Points, in no order, along strands that fork, close into loops and pass close to each other.
(in the rows, 128 means zero)
Points whose rows are less than 106 apart are linked; no others are. Some points are linked to none.
K_290: 108 178 118 147 154 142 64 140 92 104 132 134 130 156 134 105 81 141 122 156 123 96 139 137 144 93 135 94 170 77 169 135 114 82 100
K_369: 122 129 143 127 136 121 130 174 169 118 177 124 153 98 122 165 126 114 157 134 111 133 154 118 179 124 92 142 145 68 102 132 135 136 121
K_856: 153 117 145 140 96 157 161 93 111 101 129 151 137 168 123 94 108 139 101 105 126 148 114 147 102 144 137 107 147 141 207 112 117 158 133
K_713: 130 145 135 107 148 140 171 88 121 153 92 96 111 129 128 107 141 133 66 109 137 137 67 130 102 175 157 132 96 202 140 123 130 93 158
K_702: 123 142 148 95 107 79 74 150 124 123 162 147 83 131 114 106 94 139 133 150 113 183 142 120 150 142 121 153 131 92 65 120 93 107 113
K_775: 150 140 128 117 126 160 124 140 147 120 187 161 132 145 116 125 112 100 107 148 139 115 118 134 132 87 138 144 147 75 178 120 116 110 156
K_294: 160 128 125 87 132 134 153 78 136 135 100 138 125 148 130 128 129 127 70 104 115 145 94 139 83 114 155 132 133 188 196 135 98 127 152
K_509: 140 136 135 134 139 149 155 134 145 138 153 114 115 98 103 122 102 98 123 134 155 81 95 147 126 126 126 143 120 116 113 143 130 121 143
K_499: 154 114 147 122 99 139 183 158 107 111 95 168 125 105 145 106 150 128 162 115 167 178 124 113 142 128 146 92 90 169 60 118 134 98 114
K_841: 91 155 116 179 159 119 72 102 125 109 82 125 163 151 159 110 123 143 134 126 126 86 151 144 132 96 115 81 158 122 170 134 158 106 77
K_479: 130 132 159 103 128 173 120 113 130 138 152 122 102 128 116 78 110 115 70 152 163 129 73 150 122 138 141 158 111 128 132 91 88 120 167
K_365: 99 143 124 105 142 108 67 133 134 133 132 99 126 139 126 178 115 123 121 128 101 122 156 133 170 133 125 144 152 130 109 133 142 143 101
K_934: 126 132 128 113 115 105 121 131 125 155 119 128 123 149 153 137 144 121 100 102 127 147 129 147 112 140 144 157 162 142 141 109 121 182 124
K_72: 102 132 133 183 138 148 120 129 146 145 157 151 158 169 157 124 145 106 117 139 145 119 126 142 120 104 109 138 157 112 175 112 137 182 129
K_401: 116 177 119 149 149 142 98 153 100 108 126 169 120 171 119 118 84 130 134 121 114 107 153 125 137 93 147 107 165 81 184 132 134 112 95
K_278: 103 102 106 158 119 176 162 140 95 161 151 128 96 118 128 176 70 98 186 151 148 135 133 92 110 126 157 119 118 160 101 164 139 135 112
K_712: 111 158 139 71 129 114 65 140 109 124 152 113 126 141 89 119 77 131 95 187 114 108 128 132 144 104 115 150 157 83 141 125 73 93 163
K_868: 113 83 154 167 136 193 142 99 133 104 158 149 143 143 105 81 138 122 127 135 147 116 115 132 112 124 108 112 102 116 174 102 144 137 169
K_653: 97 177 125 179 151 123 91 110 103 98 95 145 152 173 142 115 113 134 140 106 113 106 140 139 115 105 120 96 154 134 190 127 151 132 92
K_210: 164 138 101 137 153 121 171 103 144 146 130 141 133 135 108 173 147 120 152 118 116 74 123 113 83 87 93 132 125 135 171 187 161 116 128
K_520: 156 121 92 169 142 158 185 114 110 173 102 111 118 93 138 154 159 120 175 105 133 120 137 110 95 149 103 116 99 150 107 168 161 148 117
K_370: 136 165 116 157 135 133 76 125 124 77 179 154 137 150 109 122 100 163 146 143 130 123 131 144 105 113 131 148 141 72 194 96 145 94 151
K_669: 138 124 108 105 141 85 146 141 150 126 121 92 126 90 106 183 116 142 169 107 91 107 151 116 154 130 109 143 111 132 86 180 146 98 109
K_545: 144 117 139 101 128 141 108 149 149 104 175 116 109 115 103 118 138 159 127 160 148 152 123 147 111 130 137 161 124 73 118 93 114 124 169
K_173: 119 102 115 179 153 166 160 90 126 157 118 150 145 113 122 106 130 77 140 120 152 83 104 115 80 114 85 102 106 159 175 134 129 153 135
K_695: 93 107 132 154 124 110 88 147 151 86 156 144 169 136 108 132 129 180 167 151 129 99 175 123 127 114 92 134 126 69 160 124 139 109 140
K_762: 107 108 122 154 135 99 135 81 142 173 138 133 102 127 191 121 163 137 108 125 132 160 101 105 144 114 169 152 115 223 117 173 129 116 174
K_208: 107 133 133 96 111 102 154 113 117 129 126 119 95 157 137 83 134 139 100 122 126 190 98 137 133 179 148 113 89 158 91 92 122 129 127
K_63: 157 132 137 164 97 112 127 111 113 55 122 154 145 130 119 89 140 176 151 110 111 123 133 122 110 166 130 117 149 94 185 104 135 137 127
K_42: 142 107 129 80 120 128 150 107 137 102 106 136 134 158 107 117 136 132 119 110 106 110 131 142 108 113 121 126 124 130 164 134 126 157 126
K_283: 111 122 110 108 133 85 102 118 147 133 158 134 116 131 153 183 126 105 151 136 90 159 152 115 184 97 150 133 150 162 92 147 135 126 100
K_134: 115 128 114 134 119 133 160 96 120 160 185 104 90 133 125 182 90 132 147 145 132 122 112 106 122 111 166 128 140 161 90 180 160 92 127
K_789: 120 117 114 144 130 105 150 102 147 162 172 124 91 115 158 169 120 123 148 160 145 132 108 114 125 99 175 123 133 187 79 173 136 102 124
K_139: 93 135 134 147 129 161 158 114 124 105 103 57 165 129 120 110 138 102 119 144 136 121 106 130 167 170 98 100 57 160 98 95 163 137 151
K_641: 133 156 123 109 117 114 143 119 121 143 168 115 78 110 108 115 78 120 110 136 145 116 82 142 141 133 146 146 110 143 77 136 114 79 136
K_522: 119 96 108 180 121 155 165 156 89 152 104 141 113 98 154 147 104 105 191 141 163 144 131 98 111 122 162 115 96 184 100 149 125 140 113
K_705: 139 132 139 162 125 188 158 183 102 114 113 143 122 75 91 136 130 133 160 149 157 82 115 87 85 137 137 124 59 99 120 118 124 116 169
K_350: 139 175 109 131 152 150 69 115 82 116 100 117 123 166 135 110 90 154 101 133 120 114 144 153 116 90 140 78 171 106 149 150 118 69 83
K_656: 135 149 119 159 126 109 133 97 129 166 148 131 94 129 141 154 138 136 118 118 117 132 104 97 158 121 158 177 147 198 132 205 147 99 144
K_357: 116 122 113 150 130 109 122 134 145 136 141 122 142 137 161 166 141 110 160 109 106 170 168 142 166 123 116 143 146 146 99 133 151 187 100
K_66: 134 96 146 181 134 187 156 166 98 115 105 149 136 77 149 119 152 95 185 132 146 175 128 102 153 151 138 118 76 151 112 97 128 140 135
K_137: 140 117 112 176 121 171 178 144 88 143 96 132 114 88 141 145 126 113 190 120 151 130 140 103 114 144 124 110 88 154 81 152 141 140 105
K_324: 134 110 144 97 114 128 142 150 153 112 129 121 120 121 112 116 150 144 131 117 130 136 136 142 133 135 121 148 127 101 107 116 124 169 124
K_559: 107 100 139 107 127 137 139 158 156 84 126 95 163 115 108 117 155 208 147 152 136 133 153 139 130 148 114 140 81 74 108 96 120 127 163
K_199: 136 105 90 189 146 141 145 76 133 176 133 105 126 108 172 147 144 96 156 120 129 159 137 125 151 123 135 134 115 200 118 154 155 149 141
K_697: 112 103 133 151 132 131 117 153 170 103 165 149 154 130 118 140 162 152 156 147 130 114 166 118 122 103 87 140 136 70 137 127 142 151 130
K_936: 175 91 122 125 78 151 177 119 133 105 121 197 133 140 118 118 148 137 122 83 110 132 142 129 109 117 122 106 135 105 164 125 129 165 132
K_771: 124 191 133 106 162 121 132 126 128 150 161 101 138 126 136 188 95 86 107 128 98 75 80 119 148 92 128 141 165 112 148 137 130 98 132
K_433: 132 118 121 168 111 161 191 161 77 136 67 119 146 89 135 134 143 100 144 110 138 126 115 85 102 182 142 97 75 172 124 113 129 150 123
K_281: 96 119 149 71 116 83 71 109 123 125 78 75 111 133 112 115 122 172 118 130 127 123 154 137 116 171 120 126 135 128 95 122 120 115 103
K_521: 147 146 149 135 102 98 102 103 97 119 115 149 123 154 153 77 125 141 88 157 134 138 94 120 83 148 159 154 171 125 161 91 62 145 136
K_95: 123 135 103 158 150 110 168 114 146 152 169 87 146 90 116 169 98 124 174 136 120 91 129 112 154 128 67 118 116 105 86 162 153 116 117
K_900: 112 155 129 64 172 135 79 136 118 139 118 104 137 145 116 167 101 117 97 143 85 89 146 118 142 73 130 90 154 117 174 159 128 59 127
K_389: 153 143 136 97 100 100 74 183 133 125 117 145 100 117 114 126 140 143 138 142 139 149 167 110 112 130 144 148 173 66 105 118 106 129 101
K_795: 101 128 129 138 119 111 60 151 146 118 110 108 161 132 138 125 120 157 133 158 148 66 173 140 147 104 123 98 159 71 145 143 129 97 95
K_202: 134 91 140 151 129 166 168 137 134 150 112 124 134 102 133 111 151 92 132 107 143 135 114 138 128 153 129 125 113 136 115 117 135 172 136
K_580: 117 141 152 108 82 122 136 139 123 102 124 131 117 131 140 80 132 116 129 157 164 175 96 116 144 133 147 85 58 163 74 92 130 82 135
K_555: 104 106 128 115 112 79 120 114 131 151 153 157 101 145 194 128 140 127 141 124 135 205 136 140 135 115 158 120 130 176 93 124 105 157 124
K_897: 122 105 113 178 129 153 179 161 84 156 66 116 144 79 125 128 103 106 120 110 140 116 90 91 89 174 153 122 85 177 165 116 125 172 134
K_40: 131 114 118 80 135 124 85 129 136 123 82 128 137 149 111 154 143 134 121 119 103 97 177 123 113 97 124 108 148 118 161 160 159 122 103
K_847: 143 109 145 173 106 157 185 184 66 106 81 148 157 76 149 133 154 99 159 122 140 171 124 80 137 173 145 106 74 174 125 98 115 135 125
K_385: 160 110 138 93 83 90 137 138 128 130 92 161 109 149 122 113 149 146 116 114 130 152 141 119 84 145 155 132 164 113 142 105 90 174 119
K_638: 114 145 152 100 85 106 147 144 115 103 133 124 110 160 139 68 140 136 106 148 143 210 103 121 142 176 135 85 76 145 80 81 126 97 131
K_333: 153 101 125 108 114 142 171 82 112 130 112 143 137 159 133 109 106 131 63 106 120 161 107 148 87 144 157 100 144 176 215 122 95 149 144
K_925: 134 128 145 159 123 182 150 169 117 117 110 122 114 77 102 116 122 108 148 130 164 111 99 114 132 151 147 133 73 128 102 110 132 115 151
K_101: 135 115 109 155 130 144 187 110 114 157 89 99 120 110 143 131 146 115 129 103 137 145 105 118 113 168 158 121 93 199 109 134 160 122 139
K_668: 116 111 120 121 126 116 152 105 140 117 137 113 107 129 142 118 125 125 132 128 127 159 108 141 163 127 149 125 86 180 70 122 142 124 120
K_470: 119 126 121 185 130 162 138 128 138 128 163 192 157 173 123 115 135 110 128 112 142 127 137 123 120 94 99 127 148 110 188 110 152 149 121
K_165: 106 86 154 145 102 116 130 130 119 147 156 156 112 133 191 97 130 130 133 128 169 220 128 139 139 127 157 114 135 165 94 108 102 155 132
K_506: 143 114 154 113 114 170 126 99 121 99 150 125 114 154 109 73 120 156 92 163 150 139 95 148 105 136 150 144 119 110 164 87 99 126 170
K_441: 166 128 97 145 149 139 184 108 133 171 122 113 117 108 111 169 165 132 156 109 125 88 129 109 79 126 99 138 120 134 123 191 165 137 126
K_394: 132 140 106 122 148 114 144 177 155 150 137 143 140 126 138 186 144 80 143 105 91 118 155 118 153 107 121 135 158 86 123 139 154 150 95
K_97: 122 120 108 167 121 117 137 96 125 181 145 147 90 118 165 136 131 141 111 118 146 152 102 101 120 125 179 156 131 218 123 192 140 98 154
K_160: 138 123 128 78 145 125 101 97 137 107 87 125 144 153 90 147 128 137 129 112 87 93 156 134 113 92 110 114 124 149 182 173 150 101 128
K_213: 97 120 138 147 146 144 117 136 172 112 182 83 154 112 103 132 99 154 140 163 138 138 136 148 206 137 105 139 93 106 81 114 129 124 164
K_100: 134 136 126 157 145 151 149 150 158 159 171 147 143 110 138 150 130 60 125 133 139 95 111 127 143 107 108 133 146 96 144 135 146 137 127
K_750: 99 112 139 194 134 154 122 127 132 171 144 124 157 141 179 129 149 99 106 123 157 136 120 149 124 138 110 139 159 129 158 101 141 205 143
K_217: 126 137 138 78 129 122 101 145 145 118 172 113 122 120 82 115 103 148 109 173 129 118 125 151 151 113 117 165 128 76 134 117 95 108 175
K_574: 68 121 152 99 139 113 109 107 139 91 110 62 156 155 116 104 111 182 119 156 124 91 124 155 138 145 107 135 108 123 141 116 114 155 145
K_314: 137 143 155 111 107 83 69 159 130 113 132 135 91 115 121 105 124 165 155 155 132 183 151 113 121 160 129 160 148 88 77 107 98 117 113
K_885: 137 116 142 114 94 88 85 127 130 78 85 111 132 107 128 81 150 166 143 156 133 113 141 123 104 147 144 126 157 96 137 110 106 132 111
K_882: 117 103 150 138 147 173 144 162 155 102 137 100 161 101 113 124 155 163 149 150 142 149 141 141 158 147 98 121 73 93 83 94 144 119 168
K_598: 96 122 122 149 150 157 174 114 136 124 101 76 166 121 114 97 151 114 131 150 145 79 110 121 134 142 64 92 54 134 114 110 152 132 154
K_112: 113 135 128 104 127 116 144 100 132 139 132 104 103 141 128 111 126 125 101 106 116 152 100 154 146 151 142 145 103 174 93 105 130 136 132
K_494: 125 129 119 124 154 150 187 101 132 125 85 78 146 129 115 114 142 121 117 131 138 77 91 137 108 138 104 108 64 157 129 124 155 124 151
K_942: 157 155 108 109 131 103 146 151 146 161 144 138 116 110 138 181 126 84 125 97 109 119 125 127 147 115 147 151 156 123 121 152 144 126 104
K_828: 113 112 126 116 127 122 193 125 120 119 105 83 138 145 130 119 174 130 112 112 116 169 125 138 139 189 140 106 104 168 98 104 150 150 124
K_894: 113 145 102 105 159 117 100 171 132 162 99 132 117 140 140 180 140 104 121 114 102 116 168 120 142 107 152 123 174 97 133 145 157 141 89
K_630: 123 179 124 114 158 154 120 113 124 109 161 141 133 174 127 142 88 90 95 116 108 115 106 152 118 66 124 124 132 139 198 142 102 113 128
K_156: 155 142 120 112 104 127 121 96 97 96 78 162 133 171 110 135 115 142 122 81 92 139 154 134 96 130 134 96 161 132 200 133 141 148 107
K_835: 127 110 128 111 88 117 80 141 120 89 110 147 155 135 85 108 105 179 149 121 125 93 189 132 126 123 108 110 132 70 162 151 127 99 123
K_624: 147 172 108 113 147 122 59 104 79 140 85 122 117 173 145 110 125 147 78 157 126 115 129 136 91 95 143 99 180 124 121 142 100 70 94
K_9: 129 161 116 123 124 87 66 122 93 146 65 131 121 139 168 111 154 126 107 128 130 112 133 132 91 127 165 120 185 131 134 112 114 136 103
K_962: 113 133 139 98 115 101 102 134 141 114 197 121 105 116 116 121 90 132 129 157 118 164 120 128 187 124 133 153 130 109 73 118 100 98 135
K_586: 121 100 142 138 153 143 133 166 178 113 182 129 158 97 116 155 158 148 166 143 131 132 158 130 144 126 80 137 119 60 104 120 136 138 149
K_973: 106 168 126 120 131 78 46 100 86 149 85 109 115 143 172 126 149 132 99 122 125 131 117 129 109 166 145 132 177 159 120 110 110 138 120
K_647: 141 164 131 116 110 90 72 125 92 149 89 160 112 156 151 103 128 125 90 150 134 133 120 119 79 137 154 147 177 124 138 105 75 141 119
K_421: 156 133 101 159 131 103 148 103 145 160 142 120 106 117 143 175 149 116 152 112 109 143 133 111 151 118 149 168 141 177 117 191 165 115 128
K_979: 168 116 133 92 115 136 179 161 147 114 113 139 119 87 97 114 150 143 132 111 139 123 128 134 130 125 125 130 101 104 81 125 115 128 135
K_593: 106 105 97 123 152 93 161 114 154 135 140 132 176 114 87 134 132 135 157 126 108 63 159 118 126 86 41 123 94 110 142 159 121 108 131
K_992: 86 140 137 162 131 122 85 134 138 88 140 138 156 162 121 115 114 146 142 148 128 93 153 132 128 94 101 126 146 95 181 122 142 135 118
K_760: 138 128 140 139 122 165 141 157 132 108 142 114 112 81 106 105 117 122 144 141 162 149 113 129 164 136 140 130 79 126 70 107 137 91 156
K_744: 85 165 128 116 139 98 37 82 89 138 118 104 110 163 161 144 138 148 104 115 110 151 102 124 136 170 128 150 162 182 119 121 110 136 136
K_29: 152 112 135 144 135 167 138 151 160 126 186 170 137 99 110 134 136 79 131 143 144 100 111 125 121 100 122 127 137 72 156 124 141 110 153
K_569: 124 95 151 178 151 197 136 153 130 122 138 128 132 84 132 124 152 107 176 133 144 168 134 121 157 147 108 120 84 118 94 97 142 145 144
K_249: 151 134 122 92 150 132 173 95 137 118 102 104 126 132 104 122 127 142 109 122 130 82 91 146 95 110 128 132 91 159 144 149 134 116 154
K_145: 132 131 140 159 101 119 99 145 107 169 158 143 111 123 173 100 126 134 82 116 163 186 106 136 111 161 154 171 165 122 128 88 91 159 139
K_716: 176 139 129 78 132 97 148 91 140 172 93 151 94 128 122 120 131 133 70 93 121 153 85 123 77 146 149 148 118 175 154 133 95 112 151
K_711: 118 103 129 77 133 99 113 142 156 120 90 101 134 109 103 159 138 150 153 97 94 129 177 128 149 139 106 137 108 127 86 156 138 125 100
K_995: 114 119 115 162 129 156 173 104 112 128 89 79 143 121 144 118 143 90 139 131 125 143 109 118 146 170 129 97 72 190 99 110 160 134 135
K_251: 119 128 114 139 142 111 130 105 160 125 177 100 138 115 132 162 97 102 145 133 108 122 127 135 194 116 113 139 123 138 85 146 144 138 114
K_626: 141 124 151 149 105 172 184 167 87 105 75 131 156 84 117 121 175 103 128 138 138 97 122 78 102 170 125 86 61 136 125 105 124 136 140
K_784: 95 100 156 156 142 155 163 112 134 97 138 95 157 154 127 84 163 147 124 161 141 116 110 138 116 156 112 108 119 119 154 95 140 182 143
K_863: 90 179 135 175 151 130 81 135 123 83 170 148 158 164 109 118 87 150 136 136 128 113 141 134 136 97 103 129 150 95 189 114 136 98 137
K_994: 89 119 118 143 147 111 142 110 146 114 156 145 177 148 76 119 111 125 149 123 117 91 155 129 140 83 44 125 115 116 164 135 131 113 133
K_895: 130 174 96 104 141 100 100 115 108 168 168 149 100 136 154 176 108 86 98 107 101 143 91 112 160 125 155 162 157 158 121 136 114 82 122
K_111: 130 75 134 174 134 168 160 150 113 167 96 137 147 78 140 113 126 74 116 105 145 129 107 114 107 162 138 120 105 148 163 117 120 179 145
K_878: 124 129 119 125 128 123 120 112 122 176 142 135 124 140 168 146 126 101 79 87 134 161 114 152 133 143 145 164 145 175 132 119 120 158 139
K_136: 148 92 150 123 119 142 175 152 128 105 120 160 133 109 149 112 155 144 175 118 146 195 149 133 164 128 124 119 119 146 65 110 134 132 108
K_488: 135 130 101 138 144 100 120 118 146 154 132 124 123 132 153 185 153 100 145 101 92 159 157 123 166 117 140 161 143 169 118 157 164 141 119
K_197: 115 131 132 135 102 132 150 127 122 122 120 125 104 120 142 99 116 108 138 133 160 151 92 124 135 127 163 103 74 184 75 111 133 95 124
K_921: 169 129 129 69 106 100 138 120 137 157 101 159 95 138 113 115 128 119 83 105 122 148 114 134 92 133 145 143 137 136 142 113 95 142 128
K_383: 181 101 118 114 91 135 157 158 149 139 119 189 131 130 133 138 160 117 116 95 130 134 144 131 106 105 145 130 150 103 151 127 116 170 125
K_104: 175 137 113 101 105 114 150 171 153 155 132 168 115 114 126 152 140 90 116 98 128 132 132 130 124 111 149 152 158 105 130 131 114 147 110
K_129: 124 125 144 116 120 137 122 142 147 105 173 123 99 115 112 99 112 143 137 147 146 181 121 141 179 133 133 147 100 118 66 97 116 104 144
K_102: 130 114 110 164 163 149 155 90 147 182 122 123 145 121 148 135 155 71 133 113 141 107 115 133 104 125 84 126 118 156 168 136 148 166 137
K_312: 122 99 138 93 126 117 155 156 148 104 93 118 151 102 122 150 150 164 169 100 105 142 174 132 158 143 87 135 107 113 74 138 128 150 94
K_662: 138 161 115 144 117 115 70 120 99 102 77 146 135 140 160 84 134 127 123 141 127 105 139 135 118 110 157 106 174 114 166 119 123 121 97
K_741: 126 111 143 106 121 110 174 124 107 142 118 114 112 152 135 80 140 142 61 131 151 166 96 138 96 202 165 105 135 156 146 88 89 154 140
K_476: 144 143 105 112 124 136 122 154 127 117 121 183 129 167 112 135 118 112 125 115 106 108 155 129 127 85 143 119 154 92 179 136 137 136 99
K_135: 143 103 160 140 114 149 138 157 131 112 146 140 116 111 141 122 156 154 166 117 154 203 146 146 146 147 137 144 142 118 85 99 131 152 122
K_168: 119 169 137 69 141 109 61 140 95 150 129 130 106 154 111 134 92 104 79 163 110 116 122 114 123 121 124 143 169 97 111 121 82 95 125
K_353: 93 160 133 87 161 116 44 84 106 129 137 102 104 155 122 159 120 143 94 124 99 134 109 126 164 148 115 157 138 183 116 140 110 108 143
K_968: 155 116 116 149 138 132 171 100 130 175 101 114 121 106 140 143 153 119 113 84 128 140 107 130 108 153 150 159 128 191 143 163 156 134 152
K_733: 122 94 107 168 121 128 149 123 122 170 134 138 106 98 167 156 114 100 162 136 163 146 124 123 114 103 176 118 122 195 90 165 133 123 123
K_230: 81 107 153 83 129 106 69 108 136 122 85 54 148 143 113 128 107 181 120 141 130 83 158 152 133 147 110 117 121 128 128 138 115 116 123
K_691: 105 146 127 82 145 95 91 91 130 134 135 109 89 138 116 137 117 140 109 113 97 143 112 137 154 145 131 162 112 170 98 135 125 114 129
K_591: 142 151 145 107 123 144 126 120 122 156 157 135 81 110 108 88 89 105 76 135 160 136 67 141 131 150 138 158 108 139 99 113 87 96 151
K_584: 174 103 151 124 117 183 175 166 137 113 113 160 120 67 112 117 172 129 139 121 148 124 127 116 111 132 139 115 87 97 93 113 120 122 151
K_132: 162 116 118 129 130 165 182 110 128 153 93 124 116 114 109 134 123 122 114 112 153 78 90 131 68 131 145 120 104 157 142 152 137 132 135
K_601: 175 100 117 134 133 143 193 95 138 163 80 132 130 112 131 140 144 125 99 95 136 111 98 122 68 133 153 126 124 177 172 160 141 135 155
K_265: 150 117 152 101 93 88 122 146 132 98 102 133 106 122 114 90 160 174 138 138 136 151 139 113 91 158 152 137 153 93 116 98 97 155 122
K_75: 153 167 128 131 102 119 88 98 86 90 74 139 128 159 131 105 107 141 120 114 115 120 140 139 98 131 146 99 168 131 183 126 125 125 100
K_50: 127 122 109 135 152 112 171 125 157 146 147 106 153 97 102 150 126 119 153 130 123 63 128 125 123 109 59 127 108 102 112 161 137 123 128
K_933: 142 169 118 93 130 95 125 110 122 155 171 124 85 115 122 147 88 99 103 122 120 116 81 133 137 132 141 164 143 144 105 142 110 85 125
K_221: 143 103 127 132 136 136 169 153 147 112 133 129 142 87 128 144 140 130 172 111 121 144 156 134 169 121 83 136 107 118 64 145 135 141 101
K_482: 149 123 115 94 115 119 139 156 147 107 127 177 138 136 95 146 127 113 139 109 102 87 159 120 132 81 114 119 136 84 157 150 137 124 117
K_535: 144 112 141 143 94 139 140 114 122 83 139 153 137 158 118 93 132 158 126 123 130 133 122 139 106 135 140 131 149 106 188 110 124 162 136
K_38: 120 140 108 152 148 115 69 134 138 124 94 114 152 136 171 105 132 151 117 145 137 69 154 150 150 93 138 88 163 86 138 134 141 84 67
K_813: 151 127 158 131 107 139 126 93 99 106 140 137 112 162 123 64 116 161 79 171 142 154 84 129 79 151 154 146 143 124 163 83 66 134 153
K_975: 96 104 150 149 132 105 153 132 138 71 118 83 153 130 141 92 173 177 143 157 132 114 120 131 122 178 127 118 128 107 133 101 130 176 130
K_214: 143 169 125 87 147 101 40 117 86 179 88 132 98 173 128 132 135 139 73 146 123 134 132 118 88 133 124 115 172 120 100 144 115 79 113
K_461: 128 151 127 87 173 125 93 121 137 120 112 116 140 147 105 168 122 117 119 129 84 84 145 117 132 74 110 109 132 142 191 181 145 76 127
K_384: 130 136 105 173 161 127 149 92 148 155 162 88 135 104 130 160 112 92 157 132 123 102 116 129 162 128 86 129 115 141 102 153 164 137 117
K_709: 93 117 149 143 112 99 86 142 142 94 115 90 140 113 144 132 127 173 170 128 127 147 161 135 165 156 120 139 142 124 88 122 129 162 90
K_991: 128 96 138 98 106 143 165 145 134 64 125 114 149 136 98 91 171 197 127 150 128 130 145 126 113 143 132 116 89 80 132 89 124 126 168
K_753: 85 116 146 117 147 137 147 111 146 103 121 69 153 159 121 100 134 152 112 149 132 107 107 154 143 146 96 129 101 128 127 101 139 171 147
K_965: 143 96 129 114 136 177 113 126 145 101 186 138 128 117 93 112 123 145 131 157 148 123 117 157 107 113 134 132 99 75 150 94 136 103 194
K_667: 118 160 124 192 136 131 130 127 114 105 113 176 160 181 126 116 127 132 141 86 120 125 149 127 113 110 104 120 159 117 195 114 154 154 101
K_568: 112 106 129 115 123 122 140 119 143 84 138 156 161 144 79 105 116 153 143 118 110 93 151 142 133 101 81 126 103 100 158 144 132 129 142
K_412: 129 168 137 128 138 134 164 138 145 152 173 127 146 110 129 158 95 75 121 139 124 68 86 118 136 85 123 129 164 77 144 133 142 104 140
K_15: 126 160 119 87 124 91 59 164 105 167 110 133 94 137 128 144 121 121 105 135 118 141 161 113 132 136 142 119 177 98 84 131 121 101 80
K_228: 123 150 90 114 131 84 84 106 115 182 165 175 88 148 171 154 113 100 95 110 105 173 94 113 140 128 147 155 136 175 124 154 101 90 141
K_409: 132 134 145 103 99 109 66 129 123 96 115 119 120 133 112 93 120 163 124 164 132 109 140 133 112 125 134 148 153 84 145 116 101 131 130
K_560: 135 130 133 128 132 152 98 122 140 95 198 149 133 148 103 116 107 148 126 158 135 124 124 155 116 103 122 148 132 75 180 105 134 108 172
K_279: 115 120 97 125 122 102 104 95 120 179 162 157 103 138 181 143 124 107 88 96 124 180 106 138 139 129 154 159 131 194 123 136 116 120 149
K_375: 133 166 116 80 149 149 73 125 87 127 118 111 123 172 110 135 73 131 88 144 98 115 152 137 122 76 137 78 164 101 158 150 110 56 104
K_756: 148 127 120 129 137 111 160 167 157 131 148 138 152 94 131 177 137 99 168 109 102 120 153 123 164 114 89 135 141 94 92 151 145 139 94
K_114: 121 115 126 105 133 84 133 121 165 117 176 125 126 109 146 162 107 111 158 156 116 146 136 120 183 87 143 120 133 155 64 147 120 122 101
K_960: 111 79 143 178 107 157 124 134 122 148 159 144 128 109 178 114 125 100 138 121 157 193 136 145 164 129 154 133 135 164 102 111 120 166 134
K_503: 158 126 135 109 99 132 186 153 130 120 97 132 113 101 115 105 149 128 128 97 145 154 111 125 128 153 141 109 85 141 68 112 129 115 118
K_379: 103 116 139 157 118 106 110 132 142 100 143 112 140 134 163 148 129 151 177 134 128 176 161 138 175 129 125 136 150 147 82 118 134 186 93
K_839: 116 94 148 164 145 180 161 133 141 135 126 123 142 103 126 103 173 105 148 131 145 129 130 113 126 145 83 112 96 108 114 104 139 172 143
K_81: 121 167 140 176 127 156 96 114 118 97 167 149 142 172 153 104 109 143 109 137 140 126 107 148 113 103 133 145 151 117 204 108 114 141 131
K_929: 130 156 134 104 111 109 101 144 131 151 170 148 94 136 132 134 113 104 101 121 126 161 120 138 153 136 140 167 151 120 99 113 101 138 117
K_449: 131 116 118 84 122 95 144 162 147 120 138 138 163 102 92 154 106 123 149 124 98 60 149 119 140 88 101 121 133 70 150 167 123 94 132
K_636: 131 126 101 192 146 153 144 101 131 177 148 112 121 101 152 156 112 72 157 118 134 124 117 132 140 139 116 132 122 164 116 155 159 145 118
K_59: 117 123 108 156 129 156 162 114 110 154 165 102 106 117 114 177 77 109 172 143 140 113 121 112 122 129 139 119 127 141 86 171 162 115 123
K_639: 132 128 101 93 139 122 81 157 129 155 77 130 121 152 136 160 151 134 122 120 119 104 184 132 115 104 152 98 174 99 143 152 161 120 82
K_888: 160 105 150 131 112 182 197 158 115 101 94 147 148 83 113 112 190 135 127 131 133 104 137 99 104 138 125 84 68 106 106 108 131 120 156
K_179: 103 150 133 119 125 110 54 157 133 112 134 111 132 132 130 127 114 151 124 168 137 93 153 131 141 118 130 143 164 76 139 119 114 125 114
K_250: 127 169 124 72 143 93 49 132 91 174 119 142 87 160 118 144 108 106 84 133 96 141 135 112 119 142 123 129 162 112 89 133 111 80 109
K_819: 156 128 102 144 160 130 160 98 150 161 115 148 148 143 134 157 162 94 128 105 112 100 123 127 95 99 102 136 128 154 185 157 154 147 131
K_346: 174 136 122 117 90 139 152 119 124 92 102 193 129 153 87 128 111 140 129 66 93 128 148 133 120 123 106 111 138 109 184 128 135 149 121
K_169: 110 114 137 192 117 147 118 134 125 156 157 118 143 127 180 135 134 107 130 114 150 171 138 154 161 145 133 148 156 135 118 106 132 199 131
K_16: 99 123 133 101 164 108 108 112 160 127 122 94 151 146 108 151 120 133 132 137 103 87 142 145 136 110 80 136 115 131 153 148 139 143 128
K_810: 146 143 128 95 104 92 61 155 120 139 94 121 112 130 120 115 131 148 115 148 143 115 171 123 106 123 141 115 176 79 103 128 119 109 82
K_846: 139 96 140 129 102 122 141 123 126 46 128 134 142 125 111 88 160 205 154 141 116 125 144 126 98 157 141 120 116 85 151 103 124 131 144
K_410: 127 125 126 94 129 76 142 162 151 143 135 96 153 83 103 188 94 121 158 121 88 81 144 116 158 121 106 134 132 88 110 163 137 91 119
K_248: 95 118 154 145 125 116 142 143 141 77 121 75 147 123 139 111 149 190 156 139 131 159 139 132 158 178 123 132 122 115 85 95 129 161 118

A tip is a point with one link. Name the tips that can be reached along the links from each point below, in the order of the rows.
K_784: K_762, K_199, K_281, K_568
K_863: K_934, K_705, K_771
K_856: K_555, K_882
K_137: K_173

How many points has the smallest loop of links through each point below? Write 0 if it is on no loop.
K_494: 9
K_841: 0
K_839: 8
K_624: 26
K_15: 0

A piece is two or more points that can be reached from each other along the links. Count, over all rows, the pieces, the separate loops (a circle has one, a figure eight two, a Y none), the forks (points with three links) and the tips (points with one).
pieces: 6
loops: 6
forks: 12
tips: 12
